Each row is a point on a tangle of strands that fork and nearly touch. The rows are in no order.
Two points are linked if the straight distance between their rows is under 41.9. Some points are linked to none.
q_802: [ 12  -6   1  -6  -6  -6  -8   8  -8  10  -9  -8   7   6   2  -5   0 -11
  -2  -3 -12  -8  14   0  24  -2]
q_628: [ 11   1  -6 -13   0  -9  -2  10  -3   6  -8   0  11   9  -1 -17  12   3
  -6  -5  -8   3   2 -10  16  -6]
q_141: [ 16  11   3 -14   9   3 -11   8 -14  14  -8 -15  -3  19  14  -9   4 -11
  -8 -11 -37   0   8   4  25  -7]
q_937: [ -7  -8  -4  -5 -10 -15   1 -12   7  -7  -8  -3  15 -13 -11  -3   2  -9
  -3   2  13 -10  -1  -6   1  -4]
q_438: [ -1 -11   1  20  -9  13  -1   7   3 -10  -9  -6  -2 -14  -2  14 -17  -3
  17 -14  12  -3   9  20 -16  -9]
q_627: [  3  -7   1  16 -17  -7   2  -1  -1 -25  -7  12  12 -22  -8  -3 -14   0
  -4 -11  24   4 -19  12  -9  -9]
q_709: [  0   0   7  -1 -10 -13   5   2  -2  16 -21 -16   0  -3   2   4  -5 -31
  -9 -17 -39   5  16  18  10 -10]
q_25: [-17   2   5  -8   2 -32   2  13  -4  -6  -6  10  16  -4 -10 -15  13   5
 -11  -8  14  12  -8 -20  13   8]
q_53: [ -2  -3  -6   4  -3  18 -11 -13  -1   5   6  -7 -12   3  -1  26  10 -22
  11   5  -4 -20   5   8 -10   7]
q_168: [ 2 -2 -2  9 -1 10 -5  4  5 -5 -4  0  3  2 -4 -3  0  9  9 10 12 -3  5  1
  1  1]
q_261: [ -8  -8  16   1  -3 -41  17   1 -18   5  -8   0   1   3  -2 -16  -7  11
 -20 -13   3   7  -5  -2   6  13]
q_862: [  2  14  -9   4  13  21   7   3  -1 -15  14  25  -8   7  -9   9  -4  16
  -1  22  17   1 -20  -5 -17  -3]
q_54: [ -5  12  -5  11 -21  38 -16 -16  -5 -18   4  -9  -8   0  13  33   4  -9
  15  20   1 -14  -2  19 -36   5]
q_948: [ -3  12   6 -12  17   1  -1   6   6  14 -10 -14  -3  19  10 -13  18  17
   5 -12 -30   2  13  -6   6  -3]
q_525: [-13  -1   1  -4  13 -29  11   4   2  -6   5  24   3  -7  -5 -17   8  15
  -8  -8  22  23 -22  -5  -4  -3]
q_704: [  9 -15   1   1   2 -16  16  -3  -3  -5   3  16  -5 -10   2 -10  -5  18
  -5  -6  20   2 -18   5  -6   0]
q_979: [ -8  16  -4 -10   6  26  -1   5  11  -4  21  20 -15  11 -18   1   2  12
  -3  37   9  -8  -4 -20  -9  10]
q_153: [  3 -20   7  12 -29 -24   4  11 -14 -13 -12   7  10 -26   5  -6 -20  -9
  -7   0  17   7   2   6   1  -8]
q_964: [-10   9  11  -7  14 -21   3  -1   2  12 -15 -15   3  16  -4 -12  12  15
  -5 -22 -29  -1   9  -7  14   2]
q_284: [-16   6  -9 -12  19  -6   5 -14  14  -6   0  12  13  -4  -9  -2  16  -2
   1   1  16  -4 -13 -18  -3  -5]
q_158: [ 12  -2  -7   5  -7  13 -11  -5 -10   7  -6  -3  -3   8  -3  15   3 -24
   3  11  -8 -13  10   4   7   1]
q_105: [  2   5  -6  -3   9  -5  -2   5   9   2  -7   2  12   5   1 -15  13  13
   6  -6  -7   8   1  -9   8  -7]
q_134: [-10  11  10   3 -14  41  -9  -5   4  10   2 -18   0  -9  19  10  -9 -15
  22  16   0  -4  11  16 -22   5]
q_957: [ 12  -2   4   3  -1   9 -13  10  -6  14  -9  -9   5   8  -5   7   0 -24
   3   3 -10 -10  13   3  21   1]
q_538: [  9 -18   5   7 -21 -27   3  12 -16  -1 -15  -2   9  -6   4 -11 -14  -9
  -7   3   5   8   9   8  13   1]
q_615: [  6  -9   2  11 -23 -17   4   5  -3 -17  -9   3  15 -20   1  -9 -12  -7
  -9  -1  23   5 -11   6  -5 -13]
q_894: [ -8  18  -8   6  11  33  -2  -2   3 -16  22  21 -13  13 -19  19   4   5
  -1  30  18  -8 -13 -10 -20   1]
q_80: [  9  20 -12 -11   4  23   5   4  -3  -6  22  22 -13   9   4   7   4  18
   5  22   4  17 -20 -17 -11  -4]
q_794: [-19   1  13   5  18 -29  -1   0   2   3 -12  -9   3   3 -13 -10   7   8
  -4 -30 -12   6   0  -5  13  12]
q_776: [-14 -12  -7  -3  -4 -16   7 -19   7  -5  -1   1   8 -11  -4   5   1  -2
  -6  13  23 -21   7  -3  -6   0]
q_921: [ 10 -11   5  -2 -12 -22   2   8 -20   4 -13  -8   7   4   4  -4 -12 -14
  -9  -6 -17   9  17   9  26  -7]
q_811: [ 26 -15   2  -1  -6 -17  11   0 -22   9   3   1 -12   5   9  -3 -17   0
 -21  -1 -13   0   0   9  19  -4]
q_427: [ -6  -1   1   6  -6  21  -7  -3  10  -8   0 -10   3  -2   0   3  -7   5
  10  18  15 -10  14   5  -4  -2]
q_891: [-17  -4  -4  17   4  -9  -4 -17  10 -32  -4  14   8 -10 -11   8   6   3
  -4 -12  26  -9 -14  13 -19  -9]
q_179: [ 11 -11   7   5  -5  -8   7  11 -12   9   0   4 -16  14  -3  -5 -12  21
  -8  20  -4 -10  15  -4   6  12]
q_667: [  1  11  -7   9  -6  30 -15 -16  -3 -11   6  -6  -8   4   5  29   9 -13
  17   5  -3 -11  -9   8 -24   9]
q_601: [  8   5 -10  -6   4  28  -5 -11   7  -5  13  -6   2  -1   4   3   1 -15
   8  -3  -4   4 -14  -4   1  -6]
q_619: [ 25   9  -5 -12   9   1  -3   8  -4   9   5  -8  -1  17  21 -10  12   9
 -11  -2 -33  13   8  -5  17  -5]
q_290: [ -4  -2  -2  14  -4   2   3  -9   0 -27  -7  20   6 -16  -3  11  -9  15
   0 -16  31  -5 -16  16 -23  -9]
q_974: [  3 -13  -1   7  -4 -11   3   2  -1   3  -5  -4   0  -3  -7  -6 -10  11
   4   2   9  -1  13   5   3   5]
q_144: [-23   2  -1 -11  25  15 -10   0  12   8   3  -2 -11   9   6   3  10  20
  14  11  -9 -10  10 -14  -9  13]
q_121: [-12   7   4   1  23  13  -8  -2   3  19   0 -12  -6   8  -7   5  15  -8
  16 -14  -7  -2   4   3   4  18]
q_777: [-10  -6   4  -6  -9 -23  -3   2  -2  -5 -11   2  18  -6 -10 -11   7 -11
  -7  -5  15  -1  -2 -12  11  13]
q_276: [  5  -5   2  12 -14 -11  -6  17   1 -11  -2  -5   9 -15   0 -13 -15 -12
  -8 -24  -9  20  -3  15  13  -5]
q_147: [ -5  -4  -3   1  -8   5   0  -8  20   7  -2 -16  -3 -20   3   2  -6 -24
   3 -25 -22   0  -8   4  -8  -3]
q_850: [-11   3   3  -1  15   6  -6  -8  12  19  -9 -13  -5   3   6   0  10 -13
  15 -21 -20  -4   2   7  -5  12]
q_42: [ -6 -10  -1  -7  15 -11  17  -4   2  -2  12  22  -7  -5  -2  -6   2  19
  -5  -2  17   9 -21  -5  -9  -2]
q_236: [-20   3 -10  -1  13  -3  -1 -24  16 -20  -1   9   9  -9 -10   5  13   3
   3  -3  17  -5 -18   0 -12  -3]
q_789: [ 13  -3   7  -2  -3 -20   6   1 -19   7  -3  -9  -3   7   5  -5 -13  -9
 -25 -13 -25   8   9   9  27  -5]
q_407: [ -6   5  -6   9 -13  26  -6 -23   5 -20   5  -8  -2  -1   7  26  -4   2
  10  26   9 -17   4  12 -27  -6]
q_818: [ -2 -10   3   9 -17  -4  -6  19   4  -1  -5 -13   7 -26  -2   0 -20 -30
   2 -16 -10  17  12  15   6 -12]
q_660: [  8  15  12  -9  11  12 -11   6  -5  22 -10 -15  -3  23  15  -9  10   3
   5  -2 -31   0  16   0  12   3]
q_612: [ 13  -4  -5  11  -3 -15  -1   9   7  -5   1   5   8  -4   1 -13  -2   1
  -7 -21  -3  19 -13   2   9  -3]
q_626: [ 24 -14   5   4  -2 -18  11   6 -15   4   8  22 -10  -2   8 -13  -9  16
  -9  -1  13   5 -15   7  -4   6]
q_889: [ -7   3   6   6 -13  32  -8   0   8   5   0 -21   0  -8  10  11  -8 -10
  19  22   5 -10  21  10 -11  -1]
q_778: [  0  -3  -3   7   0  15   9  -9   4 -13  17   1  -2  -7  -7  12 -14   2
   4  -2  18 -10  -8   2 -11   2]
q_820: [-10  -2  -1   2   2   8  -3 -11   2  20   2 -17 -12   5   1  25  10 -25
  10  -5 -15 -22  15   7  -8  13]
q_835: [-18  11   9  -2  22  23 -15   4   7  18   0  -7  -7  12   2   6  16   5
  19  10  -7 -10   7  -6  -3  19]
q_222: [ 10  10  -8 -14   8  18   3  -3   7  -2  16   3   7   3   5  -4  10  -5
   6  -1  -2  12 -15 -14   8  -9]
q_749: [ 21  12  -3 -19   6   5   3  14  -7   9  12  20  -8  18  13 -10  11  28
 -10  20  -5  10   0 -16   7  -4]
q_137: [ -4  -2  -4  10 -20  16  -2 -20   8 -13   1  -9   3  -3  -1  23  -1  -7
   3  28  21 -23  17  15 -20 -14]
q_81: [ -1  15 -13 -19  11   6   4  -7  10  -3   6   8   8   1  -2  -5  12   4
   2   5   7   2 -14 -23   1 -10]
q_715: [ 13  16  -8 -17   9  16   1  10  -2   4  25  12 -15  15  10   2   8  21
  -1  19 -12  16  -7 -27  -5   5]
q_963: [ 24 -15   6   1  -5 -17  11   8 -17   8   5   7  -9   6   5 -10 -16   9
 -12  -3   3   8  -2   8  11   1]
q_63: [-18   8  -1 -10  20  22  -4   4  13   2  15   6 -14   8 -12   3   7  18
   7  26   5 -12   7 -18  -6  10]
q_14: [ 26   4  -2  -9   7  -7   9   5  -5  10   9   8  -8  18  18 -13  11  23
 -15   6 -12  10   4 -12  10  -4]
q_991: [  5 -13   4   1 -12  -8   7   3  -7   9   0  -2  -2  -3  -6   0 -21   7
  -3  22  14 -14  16  -4   4   4]
q_389: [ -4  -7   1   8 -18   3  -1   5  12  -2  -2 -14   3 -31  -4   8 -17 -29
   1 -26 -11  12  -1  14  -7 -12]
q_204: [-15   8  -4  -3  12 -30   9  14  -1   0  -3  24   9   1  -8 -16  17  12
  -4  -9  16  28 -18 -11   7  -3]
q_564: [ -7  -1  -2  -1   0  10  -2  -8  11  16   1 -20  -3  -6   3   7   1 -25
  11 -18 -18  -5   2   3  -3   6]
q_947: [ -8  -7  14   0   4 -35  13   2 -11   4  -2  -6  -2   7  -9 -11  -7  13
 -11 -18  -7   5   6 -10  12  12]

Follow the links from the first point to the second, and from the first to the third. Name the last point that the two ways share.
q_105 / q_25 / q_153 -> q_921
q_42 / q_236 / q_818 -> q_921
q_153 / q_53 / q_105 -> q_802
q_894 / q_811 / q_818 -> q_564
q_628 / q_54 / q_835 -> q_53
q_407 / q_811 / q_105 -> q_802

A fork is a point with three links, a tip a point with one. Leave the first point through the second and follow the links. Name the first fork or tip that comes.
q_525 / q_42 -> q_921
q_42 / q_525 -> q_776
q_80 / q_862 -> q_564
q_894 / q_862 -> q_261
q_889 / q_427 -> q_179

Name the points in between on the shortest way along the links from the first point to the second, in order.
q_612 / q_835 -> q_276, q_818, q_389, q_147, q_564, q_850, q_121
q_818 / q_963 -> q_389, q_147, q_564, q_820, q_53, q_158, q_957, q_802, q_921, q_789, q_811
q_921 / q_776 -> q_789, q_811, q_963, q_626, q_704, q_42, q_525, q_204, q_25, q_777, q_937
q_407 / q_284 -> q_54, q_667, q_53, q_158, q_957, q_802, q_921, q_538, q_153, q_615, q_627, q_290, q_891, q_236
q_660 / q_835 -> q_141, q_619, q_14, q_749, q_715, q_80, q_862, q_894, q_979, q_63, q_144
